A landscape with many valleys, sampled at points; each row gives a point and its height.
From any point a ball takes the steepest step (drop divided by distance) to one of its 2 nearest points. It stops when none of these is lower. Distance is the straight distance between rows; heights are no part of it.
Papup height 582: [ -4 -47  17  16 -14 -14 -31  -2  -2  38   8  14  28   9  26  19  -1  32
 -14 -38 -29  -5]
galu height 144: [  5  16 -11 -17  17  -2  -5   4  -2  19  23  -5   3 -44 -25  -1  13 -24
 -26   5 -24   5]
Fevum height 371: [ -9  10  -1  10 -55 -22  -7  14  15   9 -37  18  -1  12  10  27  -2  43
  -5  11  16  10]
losib height 599: [-22   4 -12  11   0   1  50  25 -45  29 -15   9  26  -7   4  -5  20  -3
 -38  -7  -3 -36]
tuzi height 272: [ -2   9  13 -36 -21  42   8  -8  16  24  10 -31 -36  35  29  -7  -2  -8
  55 -15 -38   9]
tet height 636: [ -9   0  21 -15 -29  10  22   1  23 -26 -25   2  -5  -4 -11  -2  -9 -33
  22  30  16  28]
fina height 788: [  0  46  -2 -14 -25  22  -8 -11  -6   5  15  -6 -49   9  30 -29  17  28
 -25   0 -17  39]
zok height 715: [ 13  -8   1 -32   1 -17  15  -7  21   6 -13  18  25 -30 -36  24  -3 -14
   4  20  17   1]
lagag height 707: [-33 -28   3  14   3  25  -8  -8  18  26  45 -28 -20 -18 -16  25 -48 -19
  42 -56  14   1]
Mises height 738: [ 30 -24   4   3  -9 -28  -4   4   4   2   7  15  56 -14 -23  54   2 -10
  -8  19  -1 -10]
suk height 315: [ -7  -4  45 -20 -23  48  -3 -14  13  18 -11 -18 -21  46   9  -2  26   5
  24  -2 -12  22]
bapo height 598: [  0  31   9  37 -22  -7  50  -4 -43  21 -18  41  17  21  -7  -3   7   5
 -23  22  13 -11]
Diged height 230: [ 12 -17  -2 -40   4  30  -1  -6  10  45  14 -36  -9  19   2  25   1   6
  30 -18 -44   0]
duko height 743: [  2  23  -8   9   0 -22   9 -43  21 -48  23 -37 -12   6   1 -20 -27 -21
  45  44  32  11]
Semun height 392: [-13   0  22 -13 -55  -7 -12   7   3   3 -28  29 -20  -6   8 -11   9  10
  -8  -4  16  10]
supud height 212: [  9 -18 -25   1  68  20 -45  14  23  -9  22  -6  24  14 -34   2 -14  -3
  32 -18  -4  17]
zovu height 842: [ -7  -1 -14  -8   1 -17 -27 -27  18   6  31   4 -11 -11  19 -38  -2  18
 -11   0  -3  14]
zupad height 555: [-25 -26  19  35 -33   2   3   8  -7  16   1  17  27  35  34   6  14  30
 -19 -13 -30 -13]
tiral height 439: [-33  14   7  13 -17  -2  -2  -9  -2  13 -30  34  12  40   4 -28  44  14
 -26  16   6  23]
tusif height 223: [-30  32 -32  -9  10  14   3  12 -46  23  18  -5  11  -6  39 -23  33   8
 -36 -26 -35 -33]
doz height 343: [-20 -15  -9  11 -16  -4 -29   5  21  -2 -16  -5 -20   9  10  34 -25  44
  14   7 -10   8]
Dal height 672: [-22  43 -17  24   3   9  58  18 -56   8 -21  37  11  19  22 -49  14 -15
 -25 -28  39 -52]
tof height 410: [  6  11   2  25  -2 -35  11 -15   0 -24 -19  10  25  28  -4  33   2  28
  -9  29  21   8]
Debav height 323: [ 30  -1 -42  -5  44 -19  -5 -36   0 -19  15  38  36  26 -16   7 -27  25
  -7  17   5  -1]
bosi height 443: [ 19  -1 -11   7 -16 -46 -14 -17   5 -22   0  17  23  13  13  11 -26  16
  12  49  22  -7]
fas height 647: [ 13 -31  -1  30  16 -20   1 -15  15  23  22  -2  16 -26 -16   3 -18  -3
 -16  -7  12   6]
gid height 684: [ 13  -6  24  -8  -8   0  -8  12 -17 -11  -4  24 -35 -47   2 -12   0 -23
 -33  13  13   3]
surik height 378: [ 11  24 -51   9  29 -15   7 -12 -15 -28   2  53  60  40   9  20 -26  24
   3  27  -2 -30]
Mif height 308: [ -2  21  17 -15 -12 -21  11 -53   8 -22 -20  34  -5   5 -11 -31   4  -2
  -9  13  32  -2]
nesup height 229: [  7   8 -10 -20   3  15 -18  12  27  11  17 -10 -35 -46   1   0  -4  10
  23 -37  -4  14]
Zut height 310: [  0  -3 -38  -3  21  16 -24  18  22  -4  -8 -20 -38  14  11  17 -32  24
  27  -4   8  19]
rad height 247: [ 17 -21 -32  12  24 -24 -53  24  11 -23  -5 -48 -11 -23  -7  12 -42 -19
  45 -23  31 -30]
zab height 270: [ -8   5 -30 -33  22  20 -31  18  29  -1  12 -23 -43 -13   9  22 -47  10
  53 -46   0  -3]
Kuv height 528: [  3  23  10  12 -12  -9  17   3  -9  14  17  -2 -10 -10  13  -7   0  21
 -37  30  -8  13]
Tige height 612: [ -6 -25  -3  32  17 -24 -21  -5  18  28  13  20  41  -3  -9  20   9  22
 -30 -25  -4 -13]
pasur height 564: [ -1 -30   4  11 -13 -15  -6  -1  60 -29   4 -22   7 -28  -7  11 -23 -34
  59 -47   9 -30]
Tozot height 739: [ -1  20   0  10   4  19   2  12 -68   6  -1  24 -56  29  25 -30  22 -17
 -48   0   9  -2]
Fid height 802: [ -8  13  20 -14  15  14   1  -2 -28  36  18 -38 -33  27  32   1   9  31
 -18 -13 -30   3]
vedok height 184: [-27   1 -29 -14  16  -9 -15  19 -40  30  11 -42  20   1  24  -7  15  14
 -14 -16 -46 -28]
nakar height 614: [  9 -16  -2  13 -23  16  11   9  61 -18  -7  -2  14   2 -20  26   7  -5
  22  26  17  23]
telu height 625: [  5  59   7   3 -43 -16  21 -34 -26  20   3  39  15  24  -7  -7   0  10
 -21  41  21   6]
Lol height 635: [-56   0 -13   5   6  13  52  32 -46   6 -21  18  22   1  16 -14  10  -9
 -18 -33  42 -52]
Dalo height 757: [ 20  43  18   1 -33  26  -7   9 -26  -2  29  21 -60 -11  26 -37  12  17
 -54 -16  12  32]
vazag height 290: [  9  -5 -49   9  41 -14 -16   8  -3  16   4  13  25  -8 -22  21 -33  32
  -4   5   0   3]
pufeg height 277: [  8 -40  57 -27  28  35 -11  20 -32  -6 -14  13 -33 -24   3  17  19 -45
   0 -31 -21   3]
fevi height 158: [ -8   7  12 -21  39 -22  22 -24 -19  -9   3  22  22 -23  10 -41   1 -18
 -36  15  -4  -3]
guv height 470: [ 11  -1  12  23 -10 -22  40 -22 -10 -16   1  21  50  29  11  33  12  18
 -34  11   0 -19]
Rogu height 356: [-18 -14  26  -6 -36  29 -13   7  35  -2 -12  -6 -31  12  15 -19   7   5
  23 -24  12  20]
beto height 681: [ 18  12 -23 -28 -10 -12  15  -3  46 -45 -21   8  -6 -20 -32  -1 -22 -19
  56   2  28 -10]
bok height 771: [-14  -5  29   4   1   7   6   7 -35  34 -10  -2 -36  28  40 -21  12   6
 -46 -20  -8   5]
Duz height 228: [ -2 -25  56  16  29  23 -25   9 -28  29  22 -33  20 -17 -29  16  48 -34
   3 -27 -18   2]
fet height 296: [ 20 -19 -43  -3   5  19 -24  21  40  13  29 -20  -1   0 -29  -4 -37  -6
  48   0  -9 -11]
Kolez height 538: [-20   1   6  41 -29 -17  19 -11  44 -47  -9 -31 -13 -12  -3  14 -17 -30
  59 -36  20 -41]
dozav height 712: [ 17  48   9  -6  -8 -25  13 -49 -23 -23 -18 -22  14  32 -21  15   5  -9
  10  47   7  31]
dobos height 87: [  1  13 -19 -22  40 -17   1 -16 -20 -15  15  12  43 -39 -20  -3  17   2
 -29  14 -18  -2]
begoz height 679: [  2 -37  30  15  -1   8 -11   1  17  36  32 -16 -16 -21 -17   5 -25   0
   9 -37  -1   5]
Luf height 524: [-10 -18  21  29 -26 -25  10   8  -6  10   4  38  48  22  13   4   7   3
 -23  28  -8  -4]
gazir height 318: [ 36 -19 -46  -5  15  -2 -41  28  11  -3  20  -6  32  -9 -34  13 -12 -14
  35  28 -16  -1]
Votos height 335: [ 32 -12 -40 -15  17  -8  -6 -28  18 -26  17  -8  21  10 -20  -9 -34   1
  10  11  18 -13]
dinot height 195: [-25  39 -20 -14   8  25  22  32 -39 -13 -15  -1 -12  -4  12 -29  47  -4
 -41  13 -30   8]
pob height 497: [ -9   9  22  23 -37 -33 -10 -15  -6  -5  -2 -22 -25   1  12 -17 -14   5
 -16  39   6  22]
zez height 565: [ -2   6   6  22  -6   6  37  22 -36  36  -6  -3 -13  14  -3   0   4   2
 -41  30   1 -10]
buvu height 705: [  2  11 -13  35  14  10  34  25 -54  15 -13  53 -19  23  31 -41  14 -12
 -46 -10  13 -32]
Vesav height 415: [ -2   8  18  14 -51  -6 -18  -3   0 -10 -35  49   4  26  -2  -7  23  -8
   1  15  32  32]
kimul height 224: [-30  56 -30  -3   7  -2   3  16 -37  12  -6   9   1  11  28 -16  36  22
 -17   8 -23  10]
Kisi height 283: [ 36  -9 -34  -2  13  -4 -26  10  24 -52   4 -21   2   2 -13   1 -48 -17
  31   1  40 -23]
gek height 697: [ 11  -8 -23 -27  -2 -24 -12   1  39 -23 -32  -6   3 -48 -17  -4 -11  -4
  15  -2  14   2]
farod height 237: [ -3  -3  -8 -17  29 -34   7 -48  24 -31  -3  28  23  -8   5 -15   1   2
 -12  17  15  15]
puvi height 816: [ -2   7  11 -10  -2  29  -5 -17  21  20  25  -7 -42  -9  20 -67  14  18
 -24  -2  -7  18]
daf height 657: [ 13  -2  32 -14 -12   2  35  21 -12 -20 -28  26 -26 -15 -12   7  -7 -34
 -11  39  21  18]
bada height 178: [  2 -11 -35  -7  36  22 -40  16  18  11  -3   1  20   7 -14   0  11  16
  28 -16 -39  -6]
Keko height 317: [  4 -53  29  -6  26  25  -9  43 -29   4 -20  26  -7   4   3   6  21 -31
 -24 -13 -18  -8]
Vus height 658: [-24  11  14 -15 -26  10  36  10  39 -39  -5   7 -16 -33 -27   9 -20 -35
  49  -4  24   3]
Menim height 265: [ 30 -28 -15 -14 -12  26 -32  12  26  46  31 -35 -13  13 -11   8 -22  20
  41 -36 -20   1]
biz height 502: [ 16  -7  13  28 -33 -44  10 -11  36 -38 -27 -46 -22   1   1  11  -8  -4
  30  -1  21 -52]
Gibar height 152: [-13 -20   4  10  22   1   8  17 -30  15  -8 -48  15  -5  20  16  13  -5
  -8  -7 -38 -11]
Puzet height 473: [ -3   5   2  16 -38 -46  -8  -4  23 -31 -21 -22 -17 -14  13  -5 -23  -4
  13  14  14  -7]
ravoz height 654: [  8  45  22 -10 -20 -15  47 -53 -50   3  -7  22  27  49 -27   7  18  19
  -1  29  17  -4]
zadel height 718: [ 13  10   1  -8  -7  27 -12  11 -28 -22  21  34 -34 -46  21 -36  -1   9
 -56  -3  12  18]
vosoz height 189: [ 20  10  13 -20   2  20  -2  -6   9  21  34 -15 -21 -75  -5 -10   7 -15
 -10 -15 -12  20]
bekor height 689: [ 26  12  28 -14 -21   5  34 -50 -19 -24 -15 -13  11  38 -36  25  24  11
   1  33  13  15]
tunab height 589: [ -8 -33   8  17   5   5  -3   6  44 -21   9 -26  12   0  -3  13 -19   0
  48  -1   4   2]
Novil height 154: [-30  14  -4 -23  21  33   9  20  14 -12 -18 -20 -17  -3   5 -30  46  -5
 -19  11 -31  16]
sego height 201: [-32 -11 -16 -12  46  21   0   9  33   6 -10 -15   7  -2   4   2  23  -1
   2 -12 -35   3]
lenep height 190: [ -4 -35  40  -6  20   7 -23  25  -7  24  12 -22  28  -8  -3  28   6  -9
   2 -18 -48   3]
Domuk height 252: [ 23 -24 -28  24  62  -5 -22  28  13 -11   7 -10  11  -8 -27  48 -23   8
  15 -19  -3  13]
gaku height 235: [  4 -28  51 -19  43  43   3  27 -28  39   1 -20  -1 -26  -6  16  27 -42
  13 -50 -28 -18]
Potus height 725: [ 23   7   7  11 -24 -27  -7 -50  -1 -41  -9 -33  -2  19 -14   9   1 -23
  25  49  25  23]

Where does a ball stop that starts at each point below?
puvi -> tet
bekor -> Puzet
bok -> Puzet
begoz -> tof
Vesav -> dobos
tiral -> dobos

Call two points neighbours if one is among the 2 nearest of the other. Go from one point of each pair to the other, from neighbour to neighbour, staying as low as possible. Name the highest point that can't be avoided.
dobos and Diged -> Semun
Novil and Gibar -> kimul
bada and Novil -> sego
